Each row is a point on a tangle of strands that fork, close into loops and nearly touch. The rows are in no order.
(in the rows, 128 means zero)
Points whose rows are less than 154 apart are linked; no others are. Some points are linked to none.
k_500: [ 66 114 109  96  67 152  77 106 118 105 154 135 106 109 175 146 144 202
 156 148 156 177 156 150 149 148 106 138 161  68  88 176 129 152 124 122
 108 186  91 130 174  76 146  65 142 171 148  94 173 134  73 187  93 107
 140 143 170  95 114]
k_215: [116 144 129 141 128  89 136 142 137 140 149  90 117 161 138 197 127 130
  95 105  89 133 121 112 134 120 131 168 130 149 126  99 145 104  76 137
 140 142 194 136 150 173 130 116 144 131 141 111 121 141 152 148 128  91
 112 103 121 144 117]
k_250: [ 64 146 125  78  99 126 100  79 116 159 122 160 101  98 136 191 142 107
 129 111 159 177 107 150 168 140 144 188 167  58  99 150 112 140  92 135
 128 165 120 145 147 110 123  93 118  94 176 123 172 138  85 180 131  93
 122 128 172 141 114]
k_346: [ 77 111 145  87 121 163  61 125  86 119  82 155 136 136 168 129 129 146
 164 160 190 161 133 135 173 143 100 128 154  80 133 161 123 135 143 115
 113 172  60 117 121  80 142 107 134 170 149 141 168 121  90 128 145 144
 152 137 129 123 124]
k_247: [156 153 123 124 135 132 164 129 138 108 143 137 122 126 144  61 123 139
 116 120 127 125 115 160  36 135 116  69 114 170  81 113  96 153 127 118
 117  59 114  55 138 135 120 155 106 156  89 127  86  86 126 138 104 151
 137 158 124 121 137]
k_865: [133 146 162  89 111 131 104 117  89 142  98 182 129 113 127 177 117  79
 126 109 159 167 108 141 173 130 162 155 116 106 134 130 113 123  96 128
 146 175  86 128  93 104 105 141 119  94 159 110 166 161 104 147 146 122
 115  85 127 162 128]
k_368: [104 116 134 102 101 163  70 139 100  96 115 148 126 134 187 117 119 169
 154 156 165 162 135 147 134 125 101 105 129 120 101 164 122 133 119 102
 112 144  60  83 141  83 134 118 135 191 129 118 146 125 101 144 120 148
 146 135 118 126 131]
k_442: [146 113 124 163 172 131 141 126 143 126 122 106 134 163 114  67 121 141
 141 161 128  84 150 109  87 127  79  81 131 126 155 122 135 149 203 117
 112  83 138 120 110 150 131 149 113 131  97 177  82 100 142  86 141 144
 157 160 115 114 148]
k_179: [193 143 142 152 134 135 163 186 138 112 133 132 148 129 149 134 142 122
 108  74  92 117  86 137 121 107 176 115  62 202 136  82 131  87  73 124
 151 140 130 111 101 163 140 189 163 147 113  99 102 143 159 115 133 117
 112  86  93 159 136]
k_342: [191  82 113 174 100 119 105 186 161 103 139  88 148 163 149 106 138 195
 123 145 110  80 166 108 125 121  74 101  97 133 144 121 196 118 142 143
 122 122 180 136 139 166 135 154 161 158 125 155  70 126 128 120 105 150
 182 126  90 128 122]
k_323: [105 139 127  90  47 127 116 144 111 104 161 151 105 108 180 163 120 156
 114 110 129 175 135 180 155 128 150 130 127 124  64 142 113 121  63 135
 120 163 119 107 177  94 118 102 155 156 155  60 177 162  98 195  77 119
 120 102 139 128 103]
k_385: [124 127 152 130 132  88 144 166 131 134 128  99 132 157 138 216 124 104
 102  88  83 126  99 114 165 110 160 185  97 144 165  98 153  83  62 126
 156 163 177 177 111 166 134 112 170 110 157  93 138 160 173 138 126  87
 100  84 122 185 125]
k_923: [118 143 148 113 158 146 117 118 123 104  94 181 133 135 168  60 108 106
 145 154 159 157  95 189  60 107  80 115 125 148 105 142  69 139 114  98
 110  91  32  32  99 120 150 149  84 159  78 146  97  78 135 119 147 163
 145 170 101 139 138]
k_369: [132 165  94 123 135 124 186  90 139 143 153 118  95  77  76 102 122 107
  95 101 129 125 132 139  79 143 159 116 144 156  91 109  94 147 136 158
 127  67 148 110 174 115 101 135 119 105  98 119 135 108 119 160 112 126
 109 153 170  84 118]
k_13: [ 45 129 127  99 150 157  67  68 116 135  78 144 126 136 156 145 125 135
 157 147 175 174 109 147 135 119  88 165 184  53 139 143 113 159 150 132
 109 174  69 130 127 134 179  90  97 129 132 161 163 114  84 132 171 110
 147 171 169 124 123]
k_880: [160  87 161 170 195 124 141 150 137 133  99 128 153 152 139  84 120 103
 170 182 123  66 139 101 133 115  91  93 108 148 192 145 127 133 196  92
 123 111 106 148  53 160 157 137 104 123  93 164  84 123 176  31 185 143
 138 143  85 149 157]
k_745: [131 104 140 166 174 124 120 126 158 142 108  86 124 175 139 129 111 136
 147 157 111  93 146 102 108 122  75 110 141 123 157 101 151 146 178 121
 114 117 142 120 108 179 143 129 107 127 112 170  95 113 130  94 169 122
 157 142 124 139 147]
k_404: [208 144 120 183 126 125 207 139 159 132 161 132 152 101  63 112 158 125
 107  68  90  79 114 111 118 108 204  91  82 190 139 101 149  94 150 124
 165 121 176 180 114 130 117 179 139  88 118 111 108 135 158 109 120 135
  91  98 115 135 144]
k_226: [182 158 149 154 167 114 179 104 136 142 138 167 154  87  82 129 119  42
 114  88 114 129  61 144 103 116 176 135 102 202 133  90  74 115  92 129
 144 106  94 107 100 138 119 170  96  66  75 117 122 123 145 129 146 144
  89 120 101 139 135]
k_165: [152 151 115 140 162 124 168 107 146 129 138 139 127 131 129  71 115  98
 117 116 126 114  95 143  38 132 108  96 130 172 108  98  84 152 138 119
 116  66 118  69 119 152 125 155  92 118  66 145  85  82 138 131 140 130
 133 168 117 112 135]
k_181: [193 170 125 152 134 117 212 131 139 131 160 139 143  74  65 119 148  96
  88  66 103 105  90 142 101 120 220 100  97 207 113  95 110  93 107 141
 163 100 152 140 135 117 103 164 138  83  99  99 120 124 151 132 101 144
  80 101 119 114 134]
k_7: [104 176 115 107 100 110 150 120 121 137 172 127 100  82 110 162 132 121
  86  98 107 154 118 158 122 132 180 152 141 144  79 118  94 122  77 144
 141 110 161 111 187 118 104 115 128 114 145 103 152 137 124 186  99 109
 102 121 159 112 108]
k_149: [111 132 120 103  71  98 148 161 102 128 159 134 122 119 111 190 137 132
  74  83  89 150 127 137 176 141 195 170 119 106 113 140 138  90  52 136
 158 157 206 165 138 121 100  98 174 105 187  89 176 162 146 174  63 107
  97  89 141 131 118]
k_111: [140 110 156 104 109 108 118 176 102 128 111 128 125 156 148 202 125 104
 112  87 115 142 109 113 195 129 159 167  94 121 163 119 163  97  58 125
 161 181 141 180  87 142 128 115 168 116 173  82 154 172 157 143 132  90
 110  73 127 185 120]
k_217: [ 64 132  94  70  77 149 106  92 120 132 162 142  88  89 131 139 147 174
 132 131 147 177 160 147 137 150 134 153 168  57  79 168 116 149 127 147
 120 159 121 138 181  83 130  78 134 138 166  97 184 141  79 184  96 103
 131 148 188  89 106]
k_422: [150 118 156 142 188 145 129 140 121 128  94 160 137 145 138  70 110  95
 155 160 133 111 115 126 112 117  89 108 122 149 163 136 100 133 163  93
 120 111  77  97  55 145 142 147 103 126  90 157  94 101 153  69 180 146
 131 152  86 150 139]
k_115: [ 93 114 119 167 156 124 110 112 174 143 146  75 109 187 152 146 122 157
 134 150  95 109 143 113  89 119  53 117 161 114 124 102 136 148 157 120
 111 124 153 117 145 193 165 124 103 147 108 166  87 104 124 113 167 102
 157 159 131 131 135]
k_578: [132 166 140 134 166 111 141  87 136 159 127 159 144  98  98 166 110  33
 114 110 129 147  62 141 118 111 154 170 130 156 125  91  83 128  80 135
 132 111  82 102 114 138 117 139  90  67  93 129 139 138 133 142 167 127
 104 113 122 144 127]
k_134: [158  90 128 129 100 138  71 209 119  92 121 104 144 165 185 124 117 187
 154 147 128 121 148  97 161 132  87 110 101 137 148 131 171 124 119 112
 113 146 111 112 118 121 138 149 167 199 134 122 100 137 141 112 117 144
 162 110  90 145 121]
k_994: [193 121 110 147 119 140 181 127 122 112 136 126 144  92  72   6 128 144
 136 141 142  83 159 116  72 134 138  50 102 152 132 146 122 136 192 134
 138  63 136 139 100  94 101 166 133 133 118 127  79  92 137  92  77 186
 132 155 128  92 134]
k_698: [151 154 157 138 127 123 136 159 126 118 135 127 131 136 158 159 131 116
 105  89  98 134  86 142 121 116 150 136  97 189 122  76 112 101  58 133
 136 134 133  96 120 159 129 163 142 148 117  99 118 122 140 149 136 107
 105  92  99 161 130]
k_831: [172 117 110 165 140 126 152 135 153 110 147 105 144 156 117  43 131 158
 126 156 129  61 152 119  54 132  75  57 110 133 129 134 153 138 181 119
 124  56 169 116 118 157 117 163 117 143  86 167  30  78 134  83  98 169
 176 169 112 117 150]
k_5: [ 94 155 113 112 104 129 135 107 135 133 168 106  88 110 136 146 131 155
 106 120 121 150 138 137 106 140 133 138 149 129  87 119 108 135 108 142
 121 120 135 107 195 123 125 106 125 140 134 105 144 127 102 180 114 104
 118 136 156 105 113]
k_600: [ 79 152  90 101 143 158 135  64 132 133 110 154 105  94 112  94 120 119
 136 126 161 159 125 146  92 118 116 158 170  94 105 139  75 161 155 154
 104 109  92 100 148 111 152 124 105 118 109 148 152 109  85 143 137 127
 131 187 178  90 120]
k_239: [113 101 120 136 138 150  80 118 121 128 107  98 136 161 138 101 136 170
 155 174 143 114 174  92 136 138  85 119 156  76 152 144 155 150 189 127
 115 129 128 143 134 123 133 104 134 164 134 162 129 109 118 101 138 139
 156 147 131 111 139]
k_163: [158 135  90 143 102 104 183 129 148 137 181 106 111 100  49 130 152 147
  84  94  93 102 164 107 128 152 190 120 123 134 128 116 165 114 144 151
 149 112 211 174 161 116  85 123 153  81 152 116 135 147 129 141  70 124
 105 104 151  89 122]
k_15: [153 140 120 173 118 112 147 148 162 120 163  99 128 170 161 109 132 158
 100 116 104  99 117 145  50 128  79  78 118 178  97  94 130 130 120 119
 120  89 163  77 142 193 145 167 115 160  90 158  51  85 139 130 112 128
 164 150 106 132 139]
k_122: [204 133 102 169 107 122 192 142 153 125 173 106 138 108  67 103 148 159
  93  90  99  87 148 123 111 128 182  90  91 172 124 108 168  98 150 147
 152 110 206 169 144 137 100 165 159  97 134 122 109 130 140 123  75 142
 129 105 126 107 133]
k_845: [ 78 158 128 115 156 112 136  57 141 172 111 143 119 102  97 173 119  54
 127 121 133 155  88 127 137 114 144 191 179  94 138 113 116 151 104 145
 120 124 126 137 138 132 118 105  93  55 116 147 166 136 126 136 168  98
 108 138 168 135 121]
k_290: [106 105  96 121  82 156  99 148 138  73 155 112 144 121 142  38 139 208
 157 190 151 117 192 140  90 134  96  78 118 105  81 168 147 151 152 109
 102  79 110 111 181  64 101 101 168 209 130 125 126 126 101 155  41 212
 183 149 134  88 120]
k_280: [159 105 116 112  74 110 142 176 120 121 156 131 133 143 111 165 146 162
  92  92 100 131 161 116 181 145 173 151 111  99 136 126 177  97  95 142
 159 166 201 178 124 114 100 104 185 118 185  89 170 158 141 155  81 110
 115  80 141 120 112]
k_725: [ 67 159  89 112 103 146 131  90 154 120 176 104  85  99 142 123 138 170
 129 136 122 152 134 151  65 137 111 136 161 128  59 132  81 157 127 134
 100 102 108  89 197 132 156 117 101 161 105 115 122 111  97 184 121  94
 131 180 170  93 128]
k_866: [ 91 127 121  94  73 165  91 131 121  80 151 136 104 117 191 122 126 189
 155 143 144 171 149 162 121 127 108 109 144 119  70 153 118 145 109 110
 108 149  74  83 175  85 153  97 137 191 136  98 163 135  84 187  90 129
 137 143 142 119 121]
k_14: [ 71  84 130 121 183 156  90 119  92 131  55 131 156 155 130  36 141 112
 161 204 165  84 160 101 161 129  96 136 161  97 173 183 124 143 208 115
 102 129  93 167  96  94 138  98 121 161 139 183 135 107 145  49 154 170
 166 157 107 104 131]
k_768: [ 67 148 143  91 105  95 108 118 107 158 142 135 104 111 137 222 126  83
 112 103 125 172  87 130 170 137 155 203 156  89 113 140 117 117  52 127
 147 155 158 161 136 128 111  85 130  82 175 109 167 149 131 175 119  86
 104 111 155 164 130]
k_610: [ 94 166 118 115  77  92 152 151 115 131 181 110 107 115 125 195 131 139
  74 101  91 162 113 151 148 129 178 168 126 139  94 131 112  93  48 143
 156 132 206 139 172 131 109 108 161 128 165  92 154 150 149 173  77  96
  93 107 145 115 110]
k_315: [146 111 139 150 182 126 154  99 121 130  93 143 143 107  81  25 109  93
 157 153 147  78 152 103 116 116 123 109 134 133 172 158 120 142 223 117
 120 101  99 151  70 105 132 133 110  91 107 156 119 106 159  58 158 162
 112 161 115 110 143]
k_528: [ 71 127 120 141 162 114 103  96 164 167 136  84 102 173 148 180 126 124
 139 139  97 133 120 112 103 113  75 159 178 111 118 106 128 152 136 117
 110 138 141 122 147 192 167  98  93 134 110 148 113 105 127 128 193  76
 135 156 145 138 133]
k_686: [224  99 125 176 132 149 143 203 138 107 131 123 169 129 127  75 157 162
 150 135 115  72 134  89 142 115 130  64  64 155 165 145 169  99 168 115
 140 110 142 157  86 147 138 192 159 154 120 142  59 130 162  57 121 178
 143 132  70 146 150]
k_647: [145 145 148  97 110 157 123 120 101 108 115 177 123  84 134 118 109 108
 130 119 151 165 121 169 134 130 154 108 117 140  95 130  94 134 108 130
 131 124  70  76 121  97 112 146 116 142 129 108 158 143  93 155 109 150
 121 117 119 123 132]
k_440: [158 106 163 117 150 139 116 119  88 152  77 185 156  94  89 126 125  72
 172 148 172 130 136 104 221 133 158 128 104 103 188 165 143 120 177 137
 140 173  83 200  51  77 128 125 112  71 165 126 158 164 134  80 170 142
 111 105 124 141 126]
k_953: [133  84 144 130 156 140  88 151 110 137  90 110 154 169 140 117 127 143
 172 176 143  97 163  77 180 145  92 112 126  98 199 142 166 137 190 126
 126 145 123 169 101 126 131 113 135 147 135 153 137 134 147  83 161 136
 146 120 112 136 139]
k_709: [143 119  84 131  88 105 149 126 146 146 170  89 102 124  73 137 157 171
  99 114  97 114 182  98 137 167 153 140 143  97 126 130 174 129 151 158
 136 127 222 172 177 123  93 101 161  94 175 126 145 145 116 147  74 118
 123 121 160  85 110]
k_300: [ 65 124 126 134 132 134  81 110 150 134 132  92 104 178 179 179 124 152
 150 131 112 159 111 129 107 115  78 156 178 116  99 125 114 142 104 109
 104 158  96  96 154 162 187 107 105 163 110 135 109  97 110 144 174  74
 132 154 136 142 131]
k_973: [135 151 107 147  66  95 151 156 156 102 187  90 124 143 160 142 135 194
  86 107  86 138 130 151 109 133 119 123 108 174  82 105 131 111  67 148
 128 128 191  93 188 154 146 135 159 172 129  97 123 133 122 175  77 115
 132 116 128  95 102]
k_472: [126  95 167 104 124 120  94 144  98 142  96 139 126 157 148 193 120 119
 146 118 128 141 125 103 196 143 133 150 116  87 173 132 164 125 118 130
 148 182 125 174  95 126 121  97 142 110 169 112 153 156 128 135 158  99
 120  90 133 174 124]
k_47: [135 168 134  99 104 135 149 102 118 133 138 159 113  79 111 146 122  91
 108  94 134 156 116 165 124 125 177 133 128 144  89 112  91 128  89 145
 135 113 103  93 154 105  95 138 116 111 132 100 151 142 107 174 108 131
 101 109 133 120 121]
k_818: [ 87 130 126 123 132 155  93 116 140 104 131 117 120 165 177 124 117 164
 143 142 128 155 116 143  83 125  80 131 167 122 103 121  99 143 131 108
 106 128  79  72 146 139 166 125 105 172 104 141 109  93 107 147 154 111
 138 161 124 133 136]
k_932: [142  77 161 153 193 113 125 121 143 145  91 114 151 153 114 134 112 118
 161 165 131  85 158  94 165 134 112 119 123 111 199 134 163 144 215 124
 125 142 139 188  80 148 144 107 111  98 127 145 132 150 153  53 194 115
 116 119 123 140 149]
k_893: [204  98 142 180 178 131 152 181 140 129 118 135 154 143 126  95 136 125
 168 150 113  69 128  93 134 112 109  78  85 156 184 139 139 112 180  98
 133 110 123 151  61 164 150 172 122 123 110 149  64 138 172  41 175 161
 126 132  75 162 156]
k_597: [152 126 163 140 174 109 131 118 139 152 102 152 143 130 122 182 112  50
 134 115 110 135  83 126 150 113 153 158 114 157 166  96 111 117  95 128
 135 144  97 129  96 160 129 135  99  70 101 125 136 155 148 117 188 114
 103 103 115 183 135]
k_48: [128 126 145 130 175 143 108 136 123 111  89 159 132 162 166  85 109 102
 158 155 140 133  96 148  83 114  74 117 137 144 137 129  92 142 125  89
 115 112  60  55  85 146 142 149  96 146  85 162  90  90 143  91 174 143
 146 163  93 144 139]
k_460: [135 149 134 103  91 119 152 145  93 140 146 159 119  85  92 186 133  88
  92  79 110 146 111 149 174 129 218 154 111 127 106 128 123  99  65 141
 168 147 157 162 124 100  88 122 151  83 170  94 171 162 145 161  83 114
  89  78 137 134 130]
k_900: [145 155 115 127  85 125 157 146 144  91 166 114 122 125 170  88 128 179
 103 114 111 126 115 169  49 134 109  70 105 181  61 113 115 144 106 116
 111  76 132  54 175 142 130 140 126 189  99 108 100 107 119 168  72 143
 142 142 120 116 134]
k_575: [188  99 109 177 111 128 122 163 157 108 155  90 150 151 133  71 138 176
 121 158 129  69 165 110  86 137  80  75 105 137 132 128 182 126 166 139
 123  90 179 117 131 161 123 169 139 153 107 174  49 107 132 106  84 166
 177 143 103 116 136]
k_762: [144 140  95 138 125 127 168 100 151 128 149 112 106 109  86  83 129 143
 111 114 122 111 150 111  74 151 131  97 139 132 106 104 117 158 172 149
 121  80 151 112 159 122 106 134 125 114 114 135 119 107 106 137 104 131
 131 157 150  89 123]
k_241: [107 151 134 110 154 132 132  61 123 152  98 168 128 105  92 134 110  66
 133 123 157 163 107 136 130 115 140 169 159  94 133 126  98 147 135 149
 122 147  90 123 114 103 123 118  97  76 132 145 160 127 104 121 161 117
 112 133 151 131 118]
k_432: [ 91 171 102 136  76  79 146 147 140 131 200  83 104 139 136 184 141 175
  86 125  93 161 135 142 124 137 138 166 131 156  79 123 111  97  57 138
 136 122 218 125 198 159 138 115 149 148 143  95 135 142 144 177  87 102
 104 127 150  98  90]
k_826: [ 99 111 121 125 186 147 118 109 104 120  64 143 150 120 107  15 108  92
 159 180 163  90 149 115 126 115  99 131 157 111 171 177 110 149 208 122
 109 104  92 148  88  95 141 121 104 121 117 177 132  92 150  54 158 173
 143 167 114  94 131]
k_245: [136  84 132 136 114 106  93 166 143 128 127  84 127 194 164 179 125 164
 132 131 110 124 157  96 171 140  90 152 117 110 165 111 185 121 120 133
 133 179 163 166 129 167 147 101 164 149 159 107 129 147 137 134 139 102
 143  95 116 159 106]
k_216: [ 68  92 135  90 136 182  70 149  81 110  71 155 158 137 167  61 139 125
 167 204 195 134 143 132 155 142  94 117 130 107 134 200 113 117 131  80
  98 131  37 112 112  53 126 128 124 211 130 148 137 113 134  88 132 187
 166 145  96 118 120]
k_465: [225  90 109 189 113 125 161 155 176 119 165  94 154 122  82  99 153 173
 119 114 109  66 165  93 129 125 140  93  75 145 152 123 201  95 178 152
 153 127 202 180 127 147 120 166 166 108 133 145  92 135 137  97  99 157
 149 111 104 115 139]
k_143: [ 70  75 126 109 154 175  71 143  88 129  63 129 164 162 157  65 148 138
 175 214 181 103 159  94 180 154  87 121 145  87 166 187 134 125 174 102
 101 134  79 151 114  82 131 108 133 191 137 170 138 110 131  75 150 179
 172 141  96 117 129]
k_312: [188 109 147 152 146 131 144 184 138 118 116 125 143 148 133 149 133 123
 131  97  97 109 114  97 149 109 143 117  74 169 169 105 148 102 124 123
 144 151 128 140  96 158 136 166 151 132 130 107 103 147 156  90 164 123
 116  94  90 177 146]
k_598: [248  96 103 186  93 144 150 192 156 110 156 112 167 111 105  59 163 179
 133 127 111  68 147  94 131 115 147  58  65 159 153 143 193  87 160 136
 156 119 174 167 110 136 133 194 179 142 129 142  75 130 149  79  89 185
 150 130  91 124 141]
k_751: [160 157 110 177 163 104 185 115 157 138 154 106 139 128 113  98 124 102
 101 104 106  97 105 128  46 136 134  83 118 193 113  82 108 142 132 122
 124  69 151 102 133 169 126 159  92 106  64 147  77  87 151 129 127 129
 117 147 122 115 136]
k_401: [ 61 161  99  73  88 136 119  67 122 154 148 144  92  71 113 164 142 113
 127 120 153 170 126 153 138 135 144 178 170  72  79 147  93 147 104 148
 120 142 117 124 177 105 124 103 111 105 160 112 172 138  87 182 111  97
 120 141 197  99 116]
k_955: [119 128 115  95 111 137 121 107 109 138 133 140 108 116 104 144 144 147
 126 118 135 137 158 113 160 156 147 133 157  78 125 139 148 138 150 149
 134 146 154 151 150  92  95  99 137 111 163 116 170 144  96 147 113 116
 117 121 159 108 119]
k_365: [133 156  83 165 137 110 174 103 167 150 165  82 104 137  97  91 133 139
  99 113 114  90 135 114  50 149 106  93 139 157  99 103 131 150 159 146
 114  66 186 113 167 156 121 145 112 112  83 153  78  90 126 129 121 121
 145 162 150  94 135]
k_26: [ 73 114 125 126 164 151  87  96 131 131  85 116 123 171 146 126 124 140
 159 158 142 136 141 118 122 123  78 139 178  73 147 129 126 160 178 124
 112 147 103 124 126 141 157  93 107 145 118 169 141 106 107 101 175 110
 151 168 150 123 136]
k_976: [125 140 145 117 110 115 111 152 128 115 135 110 120 154 173 183 121 140
 111 103 110 148 114 138 141 126 130 144 122 145 120 100 129 113  67 130
 132 156 129 107 135 146 135 132 148 157 137  99 128 141 125 149 139  96
 120  97 110 161 118]
k_113: [102 127 156  87 108 173  88 140 102  92 102 179 128 108 184  95 112 131
 159 167 185 174 112 184 121 111  98  96 112 148  79 162  85 128 100  91
 109 123  18  46 115  72 133 147 115 195 119 115 146 128 105 144 110 171
 143 138  98 134 125]
k_495: [160 104 164 149 165 116 135 158 142 132 105 111 138 168 150 187 112  90
 140 107  96 110  90 105 144 110 133 140  88 167 179  88 131 110 106 119
 140 147 116 143  86 192 149 141 123 119 112 112 110 160 165  96 180 103
 114  86 105 194 143]
k_311: [152 185 108 146 133 105 201 108 137 138 161 116 120  76  72 116 134 100
  84  82 115 118 102 144  86 135 194 104 122 186 102  89 112 126 113 144
 143  68 170 121 162 124  91 156 121  87 102 114 118 111 142 156  99 127
  94 124 145  97 120]
k_202: [ 76 108 121 124 180 136 114  71 123 149  68 130 130 139 114 121 117 115
 159 155 144 121 145 113 141 113  96 156 185  63 175 135 142 170 204 140
 109 146 139 162 124 124 149  81 108 100 132 167 167 127 111  82 177 114
 140 160 169 109 125]
k_918: [ 44 135 122  94 127 172  58  87 103 121  72 160 137 120 169 115 127 147
 155 158 197 181 123 166 140 122  97 160 159  64 119 170  94 145 149 121
 100 173  41 118 128  86 172 107 110 167 131 152 165 122  77 144 137 142
 144 161 159 112 122]
k_685: [154 124 138  92  96 150  99 146  76 111 107 173 132 101 129 141 122 127
 129 119 146 157 144 146 180 133 159 113 110 118 118 140 129 117 117 132
 146 159  83 115 106  80 105 138 141 138 157  95 161 152 101 149 117 141
 113  95 119 125 121]
k_588: [133 122 142 120 169 131 130  79  89 138  77 181 152  80  63  74 107  69
 152 144 182 118 140 117 178 112 155 145 140  97 168 167 126 145 197 146
 131 148  87 185  68  74 134 120 109  61 153 144 167 138 126  68 151 147
 100 129 139 104 120]
k_792: [128 109 162 125 162 140 107 118 107 135  81 141 135 148 148 142 112 104
 160 141 144 142 119 119 154 131 106 147 132 113 170 125 124 138 143 124
 125 159  86 123  86 136 135 125 111 117 130 141 144 137 126 106 188 119
 131 126 113 158 137]
k_858: [110 121 123 132 118 146 103 142 144  95 137 112 122 173 177  84 127 176
 146 162 132 122 132 143  66 132  63  86 141 127 100 129 118 148 141  93
 103  88 107  67 142 137 145 142 114 198  96 151  66  81 123 120 124 147
 165 165 113 131 139]
k_654: [125  89 151 120 178 118 126  92 120 152  88 131 136 138  98 147 118 106
 150 145 137 106 143  99 170 139 126 140 144  78 182 133 164 150 190 130
 129 150 139 186 100 122 125  88 124  78 144 146 162 149 134  80 175 102
 128 124 152 137 137]
k_522: [156  97 169 102 142 143 108 154  84 144  89 172 140 124 118 170 128  92
 159 129 150 140 131 100 212 136 158 129  96 102 184 147 156 121 150 128
 151 184 103 196  62  99 118 117 141  97 166 118 158 170 132 100 163 124
 117  93 131 165 131]
k_79: [168  83 120 169 104 102 105 161 162 128 146  59 126 179 136 157 133 186
 112 134  96  99 177  87 139 133  72 133 121 120 152 111 196 114 142 151
 123 149 204 153 141 183 134 123 155 144 138 140 105 141 130 126 113 115
 165 109 110 132 119]
k_390: [100 152 141 110 153  89 146  85 131 171 120 142 118  93  80 202 121  38
 113 105 127 140  81 127 157 128 179 191 158  99 141 125 121 131  97 135
 139 125 139 164 127 128 106 112 103  37 137 135 166 154 136 144 138 106
  96 111 155 148 142]
k_91: [157 145 148 109 117 124 145 131 105 146 126 168 131  98  87 187 126  66
 106  94 125 146 103 142 169 117 200 152 105 138 139 116 128 102  83 136
 152 149 121 152 102 119  93 143 129  75 150 105 149 162 134 138 128 126
  90  79 123 166 132]
k_921: [111 155 125 145 142  86 167 131 139 145 153  90 109 121  89 190 134 106
  87  96  82 113 109 110 135 124 177 156 125 154 142  96 142 103  98 129
 151 110 207 163 152 156  99 118 133  80 143 120 131 136 162 150 111  95
 101 105 139 132 133]
k_151: [ 96 170 156 102 129  99 102 108 117 156 127 142 121 114 142 217 115  64
 112 102 131 179  71 147 152 110 149 189 145 130 115 106 101 119  46 128
 134 147 109 119 134 150 122 115 113 100 136 110 144 156 128 171 140  99
 103  98 138 172 125]
k_27: [115 168 137 141 158  85 167 110 144 160 143 125 127  87  61 199 126  49
 110  96 105 124  78 124 137 111 192 171 141 146 145 110 123 116  90 122
 154 102 168 161 133 132 101 113 115  40 114 129 147 150 166 138 130 107
  76 109 137 140 140]
k_57: [144 112  96 135  74  92 128 156 143 127 173  95 116 146 125 151 143 181
  89 115  90 138 172 114 149 144 138 147 128 110 119 121 168 105  97 148
 130 145 211 142 163 139 118 107 170 139 165 108 132 152 127 169  80 116
 133  97 136  99 103]
k_535: [150 135 133 118 155 145 143  84 101 138  97 172 144  83  76  87 107  81
 141 125 162 130 131 126 146 125 154 133 135 118 146 144 104 138 167 150
 131 138  82 133  90  86 111 140 112  83 138 135 162 122 110 103 141 149
 109 126 122 116 127]
k_520: [123 148 110 156  95 114 139 146 163 116 177  89 116 151 160 128 134 181
  94 117  98 126 136 139  80 132  97 111 122 174  77 105 125 132  98 140
 116  99 172  90 178 164 139 143 128 173 108 119  90 110 123 162 102 121
 140 137 120 109 119]
k_941: [ 66 117 143  79 136 174  92 133  92  92  73 176 143 118 171  48 129 126
 168 197 194 147 129 170 120 110  89 120 119 120 104 191  91 128 123  92
 101 111  24  76 114  55 132 133 120 216 119 139 136 109 119 113 112 200
 163 157 111 117 129]
k_843: [108 131 136 104  69 120 101 151 121  99 159 115 113 149 191 171 120 173
 124 107 114 172 126 156 138 128 119 142 131 142  85 127 125 120  65 127
 117 167 120 100 159 119 145 117 150 178 131  74 150 141 119 174 103 102
 122 101 120 139 108]

A tip is a point with one link. Name the tips that can be reached along the links from each point below, in the order of the rows.
k_215 | k_323, k_226
k_818 | k_245, k_858
k_311 | k_923, k_15, k_725
k_239 | k_315, k_151

How many points has the smallest loop of links through each point below? Write - if it is on no loop.
k_7 | 9
k_432 | 20
k_215 | 13
k_654 | 6
